Each row is a point on a tangle of strands that fork, close into loops and nearly touch. The rows are in no order.
In the rows, zero is written as 128.
Points whose rows are less than 165 apart are linked; no others are.
Q571: [152 209  86  88 149 168 129 142 123 180  55 113 106 121 100 142 142 128
 106 148 173 141 109 133  79 101 159 166 139  96 157 171  74 111 142 159
 129 180 118 108 120  81 112 156 172 166 151 129 115 129 131 114 150  97
  88 120 119]
Q844: [156  98 124 178 136  68  89 141  88 108 156 137 108 143 150 106 122 112
 172 143  77 120 140 111 208 145  73  91 139 132  76 114 133 140 140 105
 166 124  74  86 101 163 182 121  93 122 128 115 116 208 137  93 150 170
 205 148  88]
Q355: [126 120 103  73 124 121 122 166 138 132 148 100 123 149 135 138 165 133
 134 161 156 108 109 178 119 110 100 137 176  96 120 158  98 176 141 102
 157 130 144  68 107  99 140  84 132  66 186 143 149 162 146 127  80 173
 118 153 133]
Q180: [124 196  95 109 118 160  77 162  98 157  66  95 119 152  86 139 134 115
 128 165 149 165  86 124 137  72 127 162 153 110 145 166 118 140 138 123
 147 200 101  54 101  57 121 155 175 138 175 146 143 148 144 135 115 131
 103 143 116]
Q952: [131 158 126 163 152 146 103 121  80 114 132 185 116 133 150 103 112 111
 140  93  88 120 158  80 218  92 122 122 113 123 124 157 116 136 115 103
 141 171  87 106 126  85 161 134 138 142 120  99 122 151 148 131 148 149
 172 119 118]
Q483: [118  73 100  99 126  77 166 129 152 131 101   8 155 125 111 126 142 154
 132 167 147 126  91 130  83 163 153 157 176 167 140  91 143 145 163 179
 123  61 141 212 130 171  84 152  90 149 128 145 116 100  79 115 123 132
  97 130 132]
Q31: [141  99 121 144 175 100 152 137 110 134 197 179  71  88 167 136 128 109
 138 100 126  78 152 148 168 146  97  77  87 111 129 103 143 139  94 102
 135 120 111 110  97 149 145 127 100 107 112 120  82 164 198 112 149 109
 193 128 139]
Q982: [ 84 130 134 105 109 166 107 146 118 142 151 130 141 126 118 139 148 121
 128 152 139 132 109 168 103  98  98 138 148  95 120 140 187 148 135  96
 115 149 159  46 126  76 121  98 169  79 147 163 166 147 145 148  79 129
  86 178 122]
Q359: [ 95 106 111  70 139 117  93 142 134 120 130  32 116 164 133 123 150 140
 131 184 131 100  63 137 163 116  91 135 151 173 155 166 141 156 150 111
 175 112 159 154 124 100 126 119 109  88 189 125 153  98 133 136  91 134
 135 113 148]
Q698: [112 177 156 114 125 191 136 126 100 123 119 197 149  98 147 112 151 141
 130 126 139 139 162 146  80 101 128 132 112  83 130 147 105 100 127 133
 116 182 137 105 200  71  99 110 173 136 125 100 140  98 116 125 146 130
  94 144 116]
Q626: [157 133 114 121 112 116 159 149 129 139 108 133 163  85 119 147 149 114
 118 161 164 153 146 176  27 159 149 150 164  69 137 143 111 116 137 176
 102 164 111  84 163 130  84 102 170 110 105 135 119 156  71  85 137 133
 114 192 133]
Q790: [124 143 153 187 125 158 105 112  89 124 138 210 128 109 138 117  90 101
 155  84  95 135 170  67 198  97 123 122  76 131 131 113 161 119  93 117
 100 159  91 114 125  94 132 150 155 154  89 109 113 142 158 149 148 119
 171 129 134]
Q803: [165 108 135 167 122  93 110 144 136 122 155 150 115 123 103 146 109 111
 143 147 142 137 150 135 135 152 123 121 103 124 119 121 109 120 122 130
 122 132 102 116 104 162 121 137 123 132 121 108 137 153 133 112 142 121
 158 149 145]
Q600: [ 90  96 158 119 167 114 135 111 114  78 177  98 131 125 156 110 132 136
 108 115 100  72 103 144 141 135 115  95 113 154 154 139 148 120 139 106
 163  97 166 162 168 131 130 103  97  99 139 114 149  82 129 148 106 136
 138 103 137]
Q266: [134 121 168 186 141  80  84 125  74  98 156 180 128 126 160 100 107 111
 180 119  71 125 168  75 204 135  95  91 116 127  80 117 122 113 122 103
 142 114  94  99 137 169 166 122 116 151 104  97 122 184 125 125 156 177
 189 137  90]
Q183: [124 100 139 134  85 111 176 109 156 132 113 120 177  83 121 157 109 113
 119 145 159 156 141 156  20 167 166 158 170 112 129  72 165 113 130 181
  85  96 151 130 144 173  87 118 134 114  63 175 121 125  86 117 116 115
  81 165 136]
Q32: [121 126 128 160 167 138 172  78 105 100 128 144 123 118 152 118 113 132
 115  62  90 102 125  96 156 108 145  83  94 159 165 100 157 110 123 114
 135 120 130 165 142 140 133 140 103 126 108 148 119  91 134 129 118 104
 148 108 130]
Q109: [182 141 106 116  94 115 119 156 142 146 110 135 159 133  94 134 141 129
 141 159 143 172 137 154  88 135 135 155 183  82  90 136  71 143 150 161
 126 142  87  82 116 136 139 111 131 125 139 130 130 186 101  84 136 172
 122 158 117]
Q988: [103 118 202 156 132 130  87 145  97 102 202 222 117  87 140 134 114  91
 163 133 136 105 185 110 169 147  91 108  43 107 104  92 130 127  74 110
  99 125 121 107 127 121 121 135 150 137  99  72  95 159 190 177 150 139
 178 135 134]
Q360: [103 152 118 133 157 160 121 124  94 128  90  74 133 120 100 150 119 101
  95 158 149 121  96 115 107 101 155 149 101 134 180 154 147 118 132 147
 130 167 136 134 144  97  90 171 149 144 141 121 153  81 102 134 133  76
 100 133 136]
Q44: [143  84 116 148 183  77 141 127 112 104 190 124  85 104 156 134 126 114
 120 119 118  67 124 152 160 164  97  79  89 142 155 127 139 129 117 107
 164 123 114 127 124 165 133 120  99  96 132 112 108 136 161 124 129 113
 193 126 152]
Q823: [101  85 166 132 127 104 159 112 138  84 149 112 161 106 141 137 129 130
 110 136 154  98 137 145  70 151 170 129 129 121 148 103 130 111 132 144
 123  82 163 187 180 185  92 110  99 126 108 108 142  89  96 144 125 136
  94 123 139]
Q694: [164 104  84 159 144  81 109 139 115 125 141 114  84 150 140 115 121 120
 152 136  91 118 121 123 200 133  82  96 136 155 110 132 135 152 135 107
 163 147  80 104  78 141 174 128  96 112 135 133 106 182 147  89 137 135
 199 137 125]
Q80: [132 140 143 170 115 116  79 118  99 105 128 161 142 154 143  92 113 134
 157 109  72 145 147  74 204 104 117 113 144 131  87 142 107 114 137 107
 147 135  96 109 143 140 168 127 123 151 119 102 144 161 111 126 151 174
 151 128  96]
Q272: [121 152 133  83 156 190 179 106 139 128 166 181  90 119 146 135 162 133
  99  76 120 100 137 157 134 129 146 110  82 114 143 118 103 139 104 119
 114 108 139 168 131 105 154 111 113 114 149 127 103  82 190 141 137 108
 122  45 139]
Q788: [148 126 122 158 186 118 174  79  97  95 103 127 101 132 172 111 111 120
 112  65  95  77 118  93 174 134 147  98  88 177 184 126 130 108 124 132
 164 118 107 188 146 180 140 138  88 150 110 123 110  82 133 125 125 108
 184  59 129]
Q541: [133 146 155 112 110 196 160 113 139 139 153 237 106  93 133 141 144 122
 136  98 157 139 164 142 110 162 134 129  59 101 122  91 129 114 104 155
  95 147 113 121 137 111 108 125 162 134 102  94 110 102 175 133 148  80
 112 101 140]
Q929: [119 169 168 100 160 167 122 148 104  94 163 201 118 131 169 108 146 128
 139  96 116 115 164 143 185 126 114 124 107  99 106 164  49 126 104 100
 139 132 117 110 153  87 154 100 135 142 150  74 136 120 174 155 135 187
 151  62 108]
Q480: [162 106 100 145 175  95 179  96 129 117  95  87 106 134 163 115 121 141
 131  86 109 102 107 104 139 155 156  98 135 171 155 121 107  96 149 146
 148 100 115 186 139 199 122 139  89 156 109 129 126  95  88 105 131 121
 159  81 122]
Q377: [106  99  91 115 112  99  92 143 139 130  72  24 134 177 115  92 159 174
 141 169 102 158  69 111 177 140  92 129 191 188 104 146 157 140 161 124
 169 121 140 159 119 127 133 129 103 132 153 155 115 119  87 100 129 142
 130 131 109]
Q817: [116 113  91 145 181 106 133 120  87 107 132 102 109 149 164  95 157 146
 130 114  71 110  97 132 177 119 117  85 174 152 114 167 157 139 156  88
 169 163 127  96 137 112 161  94 126  93 124 143 131 144  94 103 120 139
 145 145 104]
Q412: [109 114 173 150 110  87  64 158 110  76 154 114 149 146 122 133 127 122
 144 188 142 129 133 131 132 120 108 132 135 122 117 163 101 134 137 104
 151 152 129 101 158 123 124  99 140 110 145  94 166 134 102 151 119 173
 136 167 143]
Q696: [126 120 146 127 113 172 126 132 137 161 182 235 108 103 155 132 125 111
 168  97 125 127 172 131 157 131  78 113  90  85  91  92 161 155 106 120
  91 128 106  69  85  92 141 122 137 115 109 112 102 183 198 141 140 125
 143 141 128]
Q118: [156 149  99 122 134 152 112 152 125 158 144 176  74 135 130 145 132  99
 146 130 146 126 138 131 166 109 107 131 115  95 124 132  92 168 119 119
 130 167  69  65  60  94 157 134 129 108 141 114 112 182 203 113 141 132
 155 130 147]
Q955: [102  97 183 115 100 135 145 121 168 137 185 182 147 119 144 131 111 134
 109  94 128  95 162 146 102 130  94 118  96 111 111  98 177 136 115 102
 114  75 182 130 125 128 142 102 117  89 135 142 137 122 165 178 101 129
 124 138 119]
Q21: [118 112 175 110  59 144 129 134 185 167 153 198 161 127 132 134 102 129
 130 115 136 137 177 140  83 134  89 158 137  87  80 104 180 149 127 130
  97  88 166  93 101 133 155  98 135  97 119 152 143 155 148 162 107 137
 108 157 111]
Q255: [150 210 105 101 121 187 133 107 132 178  59 142 103 115 103 132 121 119
  97 117 166 145 130 119 102 109 180 184 116 113 164 163  88  95 122 161
 123 173 117 142 131  93 104 170 172 181 130 108 118 102 153 127 162  81
  81  88 108]
Q220: [124 115 147 166  96 110 121  97 144 116  93  81 148 144  92 132  89 139
 127 127 138 145 104  85 122 124 166 134 123 188 146  81 144 100 144 141
 129 108 132 192 121 174 105 176 107 160 101 135 145  95 118 148 128 106
 105 120 132]
Q248: [114 162 174 103 131 166 113 136 126  90 154 177 119 132 135 113 133 127
 117 103 132 115 152 133 174 130 146 142  89 124 128 154  59 101  99 115
 130 118 132 171 160 114 138 126 134 156 144  66 145  90 167 164 135 151
 140  50 127]
Q34: [151  90  63 117 129  76 147 125 157 151 109   4 110 147  91 147 149 142
 122 165 125 141  54 145 108 163 104 125 138 184 139 107 160 160 147 157
 125 116 126 150  82 145 110 153 103 114 163 163  97 121 100  98 106 105
 153 131 153]
Q437: [154  99 126 157  77  79 103 146 157 128 100  41 140 150  62 158 111 141
 138 191 144 182  92 137  98 160 127 159 137 163 106 114 148 142 142 149
 109 124 120 146 109 153 101 154 124 152 128 150 134 128  80 105 124 139
 116 154 144]
Q874: [119 156 124 111 128 152 152 144 105 139  97 148 166  85 136 123 151 133
 118 156 153 144 146 158  36 118 140 146 155  73 136 146 117 103 141 155
 114 176 138  89 194 101  85 106 167 127 113 131 133 126  83 101 141 126
  82 186 119]
Q969: [118 136 129 154 153 155 139  92  99 111  94  98 134 128 100 140  96  90
  83 118 137  99 111  96 132 110 177 147  73 154 195 131 152 121 124 150
 135 159 120 172 134 128  99 176 129 145 129 103 142  70 120 138 134  69
 131  95 139]
Q48: [106 150 156 143  92 141  94 107 125 112 121 162 151 149 137  91 107 154
 148  91  82 149 147  76 181  91 131 123 144 133  99 130 116 102 130  99
 125 109 139 149 154 132 154 132 124 163 111 124 150 132 122 145 131 167
 116 115 109]
Q869: [108 144  74  84 131 141 158 139 150 181 109  85 142 128 108 130 156 139
 117 139 122 149  92 151  70 118 131 141 185 117 113 110 169 140 134 141
 104 104 169  93 100 113 137 127 130 116 130 204 117 163 115 112 105 100
  76 155 125]
Q114: [147  57  78 117 102  54 154 130 173 151 117  15 125 148 120 124 142 157
 123 148 109 133  81 157 107 167  74 106 160 190 113  97 179 156 156 140
 142  90 141 160  94 165 134 118  85  96 154 172  90 135  95 106  92 120
 170 150 129]
Q667: [ 99 119 134 102  91 132 108 160 121 125 149 131 164 128 126 133 153 130
 130 169 147 130 128 175 100 102 103 146 185  74 107 151 155 164 137 106
 141 142 147  52 134  95 130  72 156  64 154 151 152 171 123 137  87 173
  92 192 110]
Q226: [117  90 114 125 123  91 112 136 133 113  84  57 136 171 159  77 146 171
 158 136  87 143  87 107 171 151  95 111 200 186 100 152 144 118 164 125
 174  98 137 155 147 167 145 104  90 146 121 144 134 116  69 104 133 164
 139 110 102]
Q315: [145  85 102 104  96  59 151 172 158 113 115  40 166 113 111 144 155 146
 126 186 146 147 124 170  73 172 129 169 209 111 119 149 125 169 127 176
 115  97 124 147 135 148 109 108 121 112 127 155 111 148  52  91 113 184
 124 164 139]
Q186: [130 114 163 166 101 131 155  95 144 130 144 190 155 108 139 134 100 136
 145  82 127 143 163 107 103 131 137 101 111 131 111  59 156 100 122 126
  95  94 143 132 129 169 117 124 123 130  81 156 127 127 128 140 121 116
 117 152 125]
Q142: [111 198 105 123 127 182  87 128 102 145  91 140 125 142 109 121 113 107
 114 124 114 149 118  97 182  64 135 160 134 127 155 167 146 142 112 103
 133 199  99  80 111  38 138 146 172 140 150 131 137 134 156 147 122 122
 122 117 124]
Q950: [182 154 124 146 102 133 111 140 134 153 115 175 128 121 101 133 117 116
 142 139 152 167 158 132 106 133 140 147 125  97 107 134  74 112 138 153
 113 161  84  98 119 136 121 139 152 147 121  99 141 158 125  99 159 127
 126 149 125]
Q918: [130 121 188 191 109 115 138  91 117 111 155 217 145 104 160 129 101 131
 173  75 108 132 181  81 142 126 123  78  77 129 107  53 149  93 103 110
  98  91 130 139 141 179 120 129 131 147  74 140 107 143 140 157 134 136
 153 145 116]
Q836: [138 173  85  97 105 133  79 164 124 154  72  71 140 159  84 124 149 147
 139 170 133 170  87 124 138  89 131 158 187 114 109 161  90 145 154 128
 161 168 103  85 107  87 132 145 141 146 177 147 134 163 120 106 134 163
  95 144 100]
Q584: [160 129 139 158 156 128 135 142  89 116 113 131 126 116 132 144 122 111
 108 137 172 113 158 141 106 135 145 124  91 105 154 182  72 104 141 135
 130 173 111 133 164 122  98 136 159 135 131  66 144 103  87 124 154 104
 142 148 120]
Q542: [164 106 131 190 101  99 111 122 140 129 103  65 120 139  64 166  85 107
 128 158 147 163  97 117 112 156 147 146  94 177 142 100 160 114 138 151
 112 144  99 150  93 166  96 182 126 154 113 136 143 113 112 122 126  93
 136 130 145]
Q672: [177 107  86 108 112  82 139 165 151 137 119  77 150 138 109 133 159 141
 134 158 128 155 118 166  97 157 127 139 197 107  92 148  94 166 144 152
 126 125 104 100 105 147 141 106 116 109 144 152 116 184  80  75 122 176
 142 156 127]
Q173: [128 130 106 166 194 128 157  98  79 107 132 141 109 123 171 110 133 132
 120  80  76 105 125 109 168 111 137  79 123 140 146 153 151 118 135  99
 145 160 127 124 159 115 143 120 129 118 108 145 125 114 102 103 134 123
 151 133 115]
Q916: [105 142 113 133 129 129 124 109 119 123  66  70 145 145 118 110 114 148
 122 125 110 143  95  74 154 104 166 137 149 173 156 129 134  99 144 135
 148 121 145 192 151 134 110 174 116 176 117 144 141  85  94 120 142 117
  92 120 114]
Q92: [119 134 134 119  70 119  52 139 162 128 110  69 134 167  78 125 104 139
 133 168 137 157  96 101 167 114 125 163 147 170 131 150 122 127 131 119
 149 134 129 147 103 117 127 165 127 151 156 125 155 118 142 141 124 142
 112 122 134]
Q999: [158 170  70 119 145 131 139 146 131 172  73  71 119 129  85 152 143 122
 117 157 149 163  91 134  81 128 149 152 149 120 134 148 109 125 142 163
 111 161 118 100 103 106 109 165 155 151 138 160 119 148  94  95 138  98
 106 148 130]
Q318: [114 103 207 178 117 108 113 114 121 111 198 234 144  88 159 142 110 111
 166 110 129 120 195 118 118 157 105  88  62 109 103  61 163 115  83 113
  99 100 142 113 143 167 115 111 146 135  78 111  90 161 158 168 148 142
 158 159 118]
Q678: [ 95 131 188 161 112 122 113  96 116  80 130 156 151 145 151  99 103 148
 145  92  95 128 140  75 159 109 136 108 112 157 119 114 115  87 123 102
 126  94 156 181 176 160 137 130 116 164  94 122 147 100 114 165 119 158
 132 109 119]
Q920: [101 104 190 135 101 109 132 123 142  79 169 166 163 105 136 147 129 122
 115 152 171 117 169 156  64 151 154 144 119  99 129 120 114 110 105 140
 114 101 167 162 185 178  99  90 130 124 104  89 139 104 109 162 136 147
 100 128 140]
Q474: [161 119 115 138 115 122 176 114 149 143 117 147 152  90 123 150 127 113
 124 132 150 154 150 155  47 169 169 136 144  99 123  95 124  96 135 171
  87 133 128 117 147 161  87 119 149 122  79 148 125 139  81  86 141 106
 114 169 133]
Q300: [114 149  73  88 118 121  85 153 137 152  70  38 132 174 112 102 158 166
 138 166 108 162  72 112 172 106 123 148 207 152 106 166 122 144 150 117
 171 140 129 130 106  97 145 142 120 148 173 161 119 146 112  98 135 152
 101 126  98]
Q860: [160 149 138 134 178 131 118 160  78 112 109 130 118 134 151 132 128 117
 117 130 162 106 145 145 142 118 130 122 111 103 152 207  43 126 146 121
 165 183 103 108 150  95 123 121 153 131 150  69 146 106 108 134 140 140
 150 127 118]
Q747: [133  97  84 107 155  96 127 133 144 130 128  38 102 144 106 141 150 135
 119 164 139 110  73 142 127 145 116 126 136 161 161 148 128 151 148 143
 148 127 125 154 108 137 111 143 106 109 172 127 130 105 108 112 112 112
 144 119 161]
Q530: [121 105 173 122 117  81 118 148 145  98 192 187 153 111 156 133 127 123
 125 140 142 114 186 162 113 168 102 129 145  84 100 143 105 139  98 121
 143  82 148 104 141 172 141  69 115  97 131 101 127 161 126 145 120 187
 139 137 115]
Q274: [ 98 115 132 134 114 102  93 149 113 106  84  60 162 147 120 110 129 158
 142 178 118 152 112 100 134 116 144 146 170 153 121 153 125 116 154 125
 148 129 140 167 176 135 110 137 121 164 120 124 156 104  64 119 148 148
  92 154 122]
Q589: [136  83 135 145  92  64 122 154 151 102 123  62 157 127  95 159 128 133
 132 193 158 151 121 154  73 159 136 158 161 127 123 132 135 142 135 152
 108 119 128 146 143 164  95 117 122 126 126 136 137 131  60 113 125 154
 114 169 149]
Q909: [127 128 143 159 108 162 124 111 141 147 130 158 134 114 105 140  97 113
 132 103 131 159 132 115 104 130 132 125 108 134 131  81 173 109 127 133
  90 127 128 107 108 138 116 149 137 134  92 148 145 115 144 144 116  87
 106 137 143]
Q551: [170 148  89 132 199 155 169 112 100 154 101 134  78 124 144 162 132  97
  78 110 155  85 138 129 118 130 167 120  75 116 183 168  99 138 118 138
 126 174  96 143 116 117 136 137 145 126 128 110  94 104 129 108 159  66
 149 103 138]
Q841: [130 169  65  92 156 133 174 142 131 169  77  69 142 107 104 141 164 130
 119 158 138 150  90 143  45 133 164 153 172 110 130 122 126 114 145 179
  93 130 149 104 129 111 101 152 148 151 114 182 104 153  85  92 140  93
  80 155 127]
Q285: [140  81 106 117  91  81 156 129 178 174 114  75 137 150 120 113 117 157
 115 113 105 137 115 140 111 129  91 117 165 166  92  92 180 149 150 118
 136  76 161 142  82 159 164 123  90  98 142 186 121 149 115 126  91 108
 134 157 108]
Q478: [140  92 150 136  68 106 143 137 182 181 127 136 151 133 113 132  94 134
 119 108 123 147 149 137  85 132  96 141 148 131  83  81 192 144 138 124
 103  74 162 109  78 158 159 121 113  98 116 188 140 153 131 148  96 115
 116 164 112]
Q389: [147 102  76 162 121 102 123 119 123 148 117 109 101 158 125 105 119 136
 140 113  73 142 115 114 190 114  94  90 152 164  97 104 177 147 136  99
 141 139  99 106  70 139 182 131 111 109 128 170 106 183 132  96 121 109
 169 151 113]
Q328: [ 91 133 192  97 106 164 120 119 143  93 154 140 145 135 117 118 118 137
 113 116 139 106 133 131 131 118 160 146  89 136 137 111 103 101 113 123
 120  82 167 208 159 134 124 134 115 145 136  88 154  79 164 175 120 128
 109  64 136]
Q69: [146 156 132 157 141 178 168  78 101 126  95 168 116 119 122 138  99  95
  88  70 138 108 155  90 148 116 192 147  55 142 183 121 125 113 105 146
 123 153 108 180 142 133 112 170 140 160 104 100 114  75 146 135 150  72
 143  73 123]
Q259: [125 127 186 141 111 160 115 144 116 111 180 230 114  99 124 148 131  97
 139 133 170 125 174 137 122 159 124 132  36 102 121 106 113 107  89 139
  99 146 111 116 143 126  99 128 171 131 107  58 122 115 176 168 151 104
 140 119 146]
Q123: [102  90 127 121 148 113 143 116 129 102 147  74 142 119 120 132 133 128
 106 139 135  98  97 139 103 135 142 112 123 142 162 119 149 126 145 132
 137 106 150 161 147 145 101 130 102 107 140 123 147  90 106 131 114 109
 109 129 152]
Q638: [129 115 174 139 127  92 122 144 127  87 179 191 147 100 146 143 139 115
 125 149 165 121 182 161  95 172 135 126 116  84 119 142  87 113 102 136
 127 119 138 116 171 173 105  81 137 114 121  77 134 131 111 143 140 160
 132 139 131]
Q207: [145 177  71 107 155 149 138  98 153 167 109 137  82 149 132 123 124 136
 105  87 108 126 115 101 158 101 157 129 144 145 152 140 112 142 108 118
 130 136 116 149  84 115 166 140 113 141 138 148 100 127 168 121 135 111
 125  76 143]
Q492: [150 143 132 128 122 162 120 146 130 161 160 222  82 102 137 140 124 101
 157 109 152 133 162 124 170 131 106 131  86  92 113 106 114 148  98 134
 103 143  79  86  73 106 140 143 133 132 110  98 103 167 209 122 160 107
 157 118 148]
Q865: [156 155  73 147 134 139 132 107 138 177 103 141  98 142 111 123 108 125
 127  94  94 159 119  99 163 101 136 120 146 145 126 109 154 138 119 120
 115 148  98 109  65 123 162 153 125 135 115 174 107 166 148 100 134  95
 138 128 132]
Q853: [128 119 118  91 150 131 122 151 124 120 169 124  89 135 135 154 154 114
 124 148 162  93 109 168 143 116 108 120 112 109 151 157  94 162 120 101
 149 144 131  80 108  95 128 104 140  66 180 116 148 130 173 141  95 138
 141 135 166]
Q327: [109 120  71  54 163 123 173 137 151 163 119  58 136 126 147 116 170 155
 110 139 124 111  93 155  76 122 145 132 196 124 130 129 137 151 136 140
 129  75 178 155 125 124 138 113 100 118 145 180 109 132 109 108 108 128
  79 125 134]
Q98: [103 146  65  77 198 143 172 117 128 154 113  59 113 129 137 131 168 135
  96 135 124  98  72 137  82 116 169 116 149 128 161 130 130 140 134 146
 122 113 157 158 125 111 127 136 107 119 155 161 104 103 118 110 127  99
  83 102 145]
Q603: [126 157  78 107 205 164 189  96 111 148 103  99 105 117 142 150 155 115
  79 114 136  91  99 133  78 124 183 108 106 113 175 138 122 128 133 152
 114 152 138 146 136 113 118 140 131 118 134 143  99  94 112 105 146  78
 100 101 138]
Q946: [123 176 142  97 152 179 133 141 105 116 148 205 130 120 162 113 163 140
 137 106 131 123 158 158 130 108 120 119 126  76 115 160  70 127 129 111
 133 166 119  93 168  67 136  88 150 120 147  95 134 122 151 131 137 166
 119 107 115]
Q488: [119 137  89 121 148 132 125 137 113 130 120 111 135 140 127 107 151 147
 127 129 103 135 110 132 139 102 129 109 178 120 112 150 133 139 144 103
 137 149 135  94 128 102 148 110 128 113 140 151 141 153 100 102 122 136
 111 155 114]
Q679: [118 159 170 114  91 227 160  82 156 152 124 229 129 100 140 132 122 133
 150  67 132 163 153 117  93 147 128 137  78 123 116  60 162 108 119 162
  75 127 131 127 142 102 102 140 160 151  85 132 116  89 174 154 121  86
  82  94 132]
Q945: [129 199 119 114 134 207 148  89 121 149  85 174 110 120 121 130 119 114
  95  85 133 133 141 104 137  99 178 163  87 123 174 146 119 113 101 141
 114 166 118 158 142  80 121 160 157 168 125 119 114  82 161 136 151  88
 108  73 124]
Q93: [100 152 174 143 114 201 124 101 118 110 155 214 137 114 130 122 109 119
 141  74 100 131 166  99 172 107 119 124  62 127 126 103 148 117  89 116
  85 141 123 141 144  72 123 139 155 143 105 112 116 111 171 179 127 127
 144  98 140]
Q424: [130 118 135 115 163 141 174 117 132 127 188 200  88 104 165 127 142 133
 123  68 116  87 160 152 157 145 106  88  75 115 126 101 119 132  94 106
 123  92 133 144 116 144 155 114  97 118 126 120  88 125 193 140 136 116
 159  81 132]
Q531: [130 147 106  80 143 161 166 104 169 162 139 144 104 134 139 120 138 149
 109  81 119 113 122 138 119 115 144 116 135 128 130 111 116 137 123 121
 119  83 159 165 103 123 162 121 100 124 147 149 118 112 170 132 115 109
 104  75 139]
Q810: [134 130 147 146  54 117  58 125 174 144 121 103 123 162  72 128  73 123
 132 132 123 163 114  96 173 123 115 158 125 176 121 119 148 129 117 117
 130 122 116 136  73 131 144 173 126 153 130 136 144 134 168 159 120 126
 125 116 135]
Q804: [ 87  92 159 118 112  81  69 164 121  79 124  52 153 160 134 120 138 149
 146 205 134 126 105 127 137 129 104 147 168 156 120 168 125 139 154 113
 164 120 150 153 169 129 118  98 118 121 143 110 162 104  81 141 124 173
 121 149 139]
Q617: [143 112 153 182  82 101  66 138 139 118 146 139 125 146  89 135  82 110
 155 146 118 153 139 100 165 128 103 129 104 152 105 112 141 128 122 112
 122 132 100 113  88 146 149 153 127 142 122 121 141 162 149 137 135 132
 159 144 142]
Q546: [126  97  92  82 135 101 185 125 162 150 108  58 154 113 132 119 145 156
 123 127 133 125 112 139  72 145 163 146 192 138 130  99 127 136 147 164
 124  50 165 187 130 165 117 134  88 136 118 167 116 115  92 108 115 128
  84 123 133]
Q843: [142  92 118 146 147  84 152 119 129 105  88  73 133 143 162 102 128 155
 149 113 108 129 103 100 137 160 144 111 171 171 129 138 113  92 156 141
 147  94 128 178 167 198 113 126  94 166 102 133 141  99  53 104 134 149
 143 106 114]
Q45: [109 143 136 128 113 161 106 135 129 129 144 156 137 127 112 124 123 126
 136 134 129 142 133 130 127 103 116 127 131 109 117 132 145 130 128 107
 112 143 134  87 125  93 130 122 147 116 134 131 159 134 139 139 115 123
 107 152 138]
Q307: [ 88 122 206 101 100 169 138 111 158 109 175 171 153 128 130 126 112 138
 110  92 127  99 151 140 121 122 123 127  74 126 120  91 137 118 109 112
 105  70 178 179 142 119 138 120 118 119 137 117 141  88 173 188 106 128
 119  87 129]
Q963: [132 136 142 165 129 144 108 137 101 123 104 115 138 119 100 147 111 104
 113 161 162 138 132 127  91 117 146 142  94 120 152 155 116 105 134 138
 115 177 122 118 154 117  89 157 166 142 125  96 164  95  95 133 143  96
 112 160 138]
Q801: [155 152  93 105 147 156 120 155 121 158 126 141  72 139 115 164 143  98
 128 145 170 124 110 149 135 109 118 136 109 102 154 150  92 164 118 123
 128 175  90  62  77  93 134 132 152  95 162 129 129 147 183 126 115 117
 136 137 166]
Q499: [ 85 114 151  88 149 129 103 137 129  91 152  84 127 158 165  92 136 147
 130 138 101  92  95 140 173 117  96 122 152 165 132 167 140 131 145  92
 170  97 172 157 148  99 155  98 103 106 155 117 165  99 134 147  95 154
 134  95 122]
Q54: [ 96  96 195 124 123  74 105 139 139  95 199 174 148 130 178 110 116 123
 122 130 110  86 180 145 143 161  68 118 127 109  89 143 137 145 108  86
 155  72 176  99 141 161 167  71 110  96 141 105 132 164 141 175 106 199
 162 139  90]

A tip is a point with one link. Name the tips that can be reached along the links from each point below, in the order of the rows.
Q600 | Q183, Q54
Q810 | Q412, Q92
Q836 | Q696, Q142, Q679
Q865 | Q44, Q678, Q93
Q360 | Q483, Q860, Q551

Name the points in between on the shortest way along the links from the first point to the second, in order.
Q259; Q355 | Q988 > Q318 > Q918 > Q186 > Q909 > Q45 > Q982 > Q667
Q541; Q180 | Q259 > Q988 > Q318 > Q918 > Q186 > Q909 > Q45 > Q488 > Q817 > Q173 > Q32 > Q788 > Q480 > Q843 > Q226 > Q377 > Q300 > Q836
Q328; Q183 | Q248 > Q929 > Q946 > Q698 > Q874 > Q626 > Q474
Q307; Q823 | Q955 > Q21 > Q478 > Q285 > Q114 > Q34 > Q747 > Q123
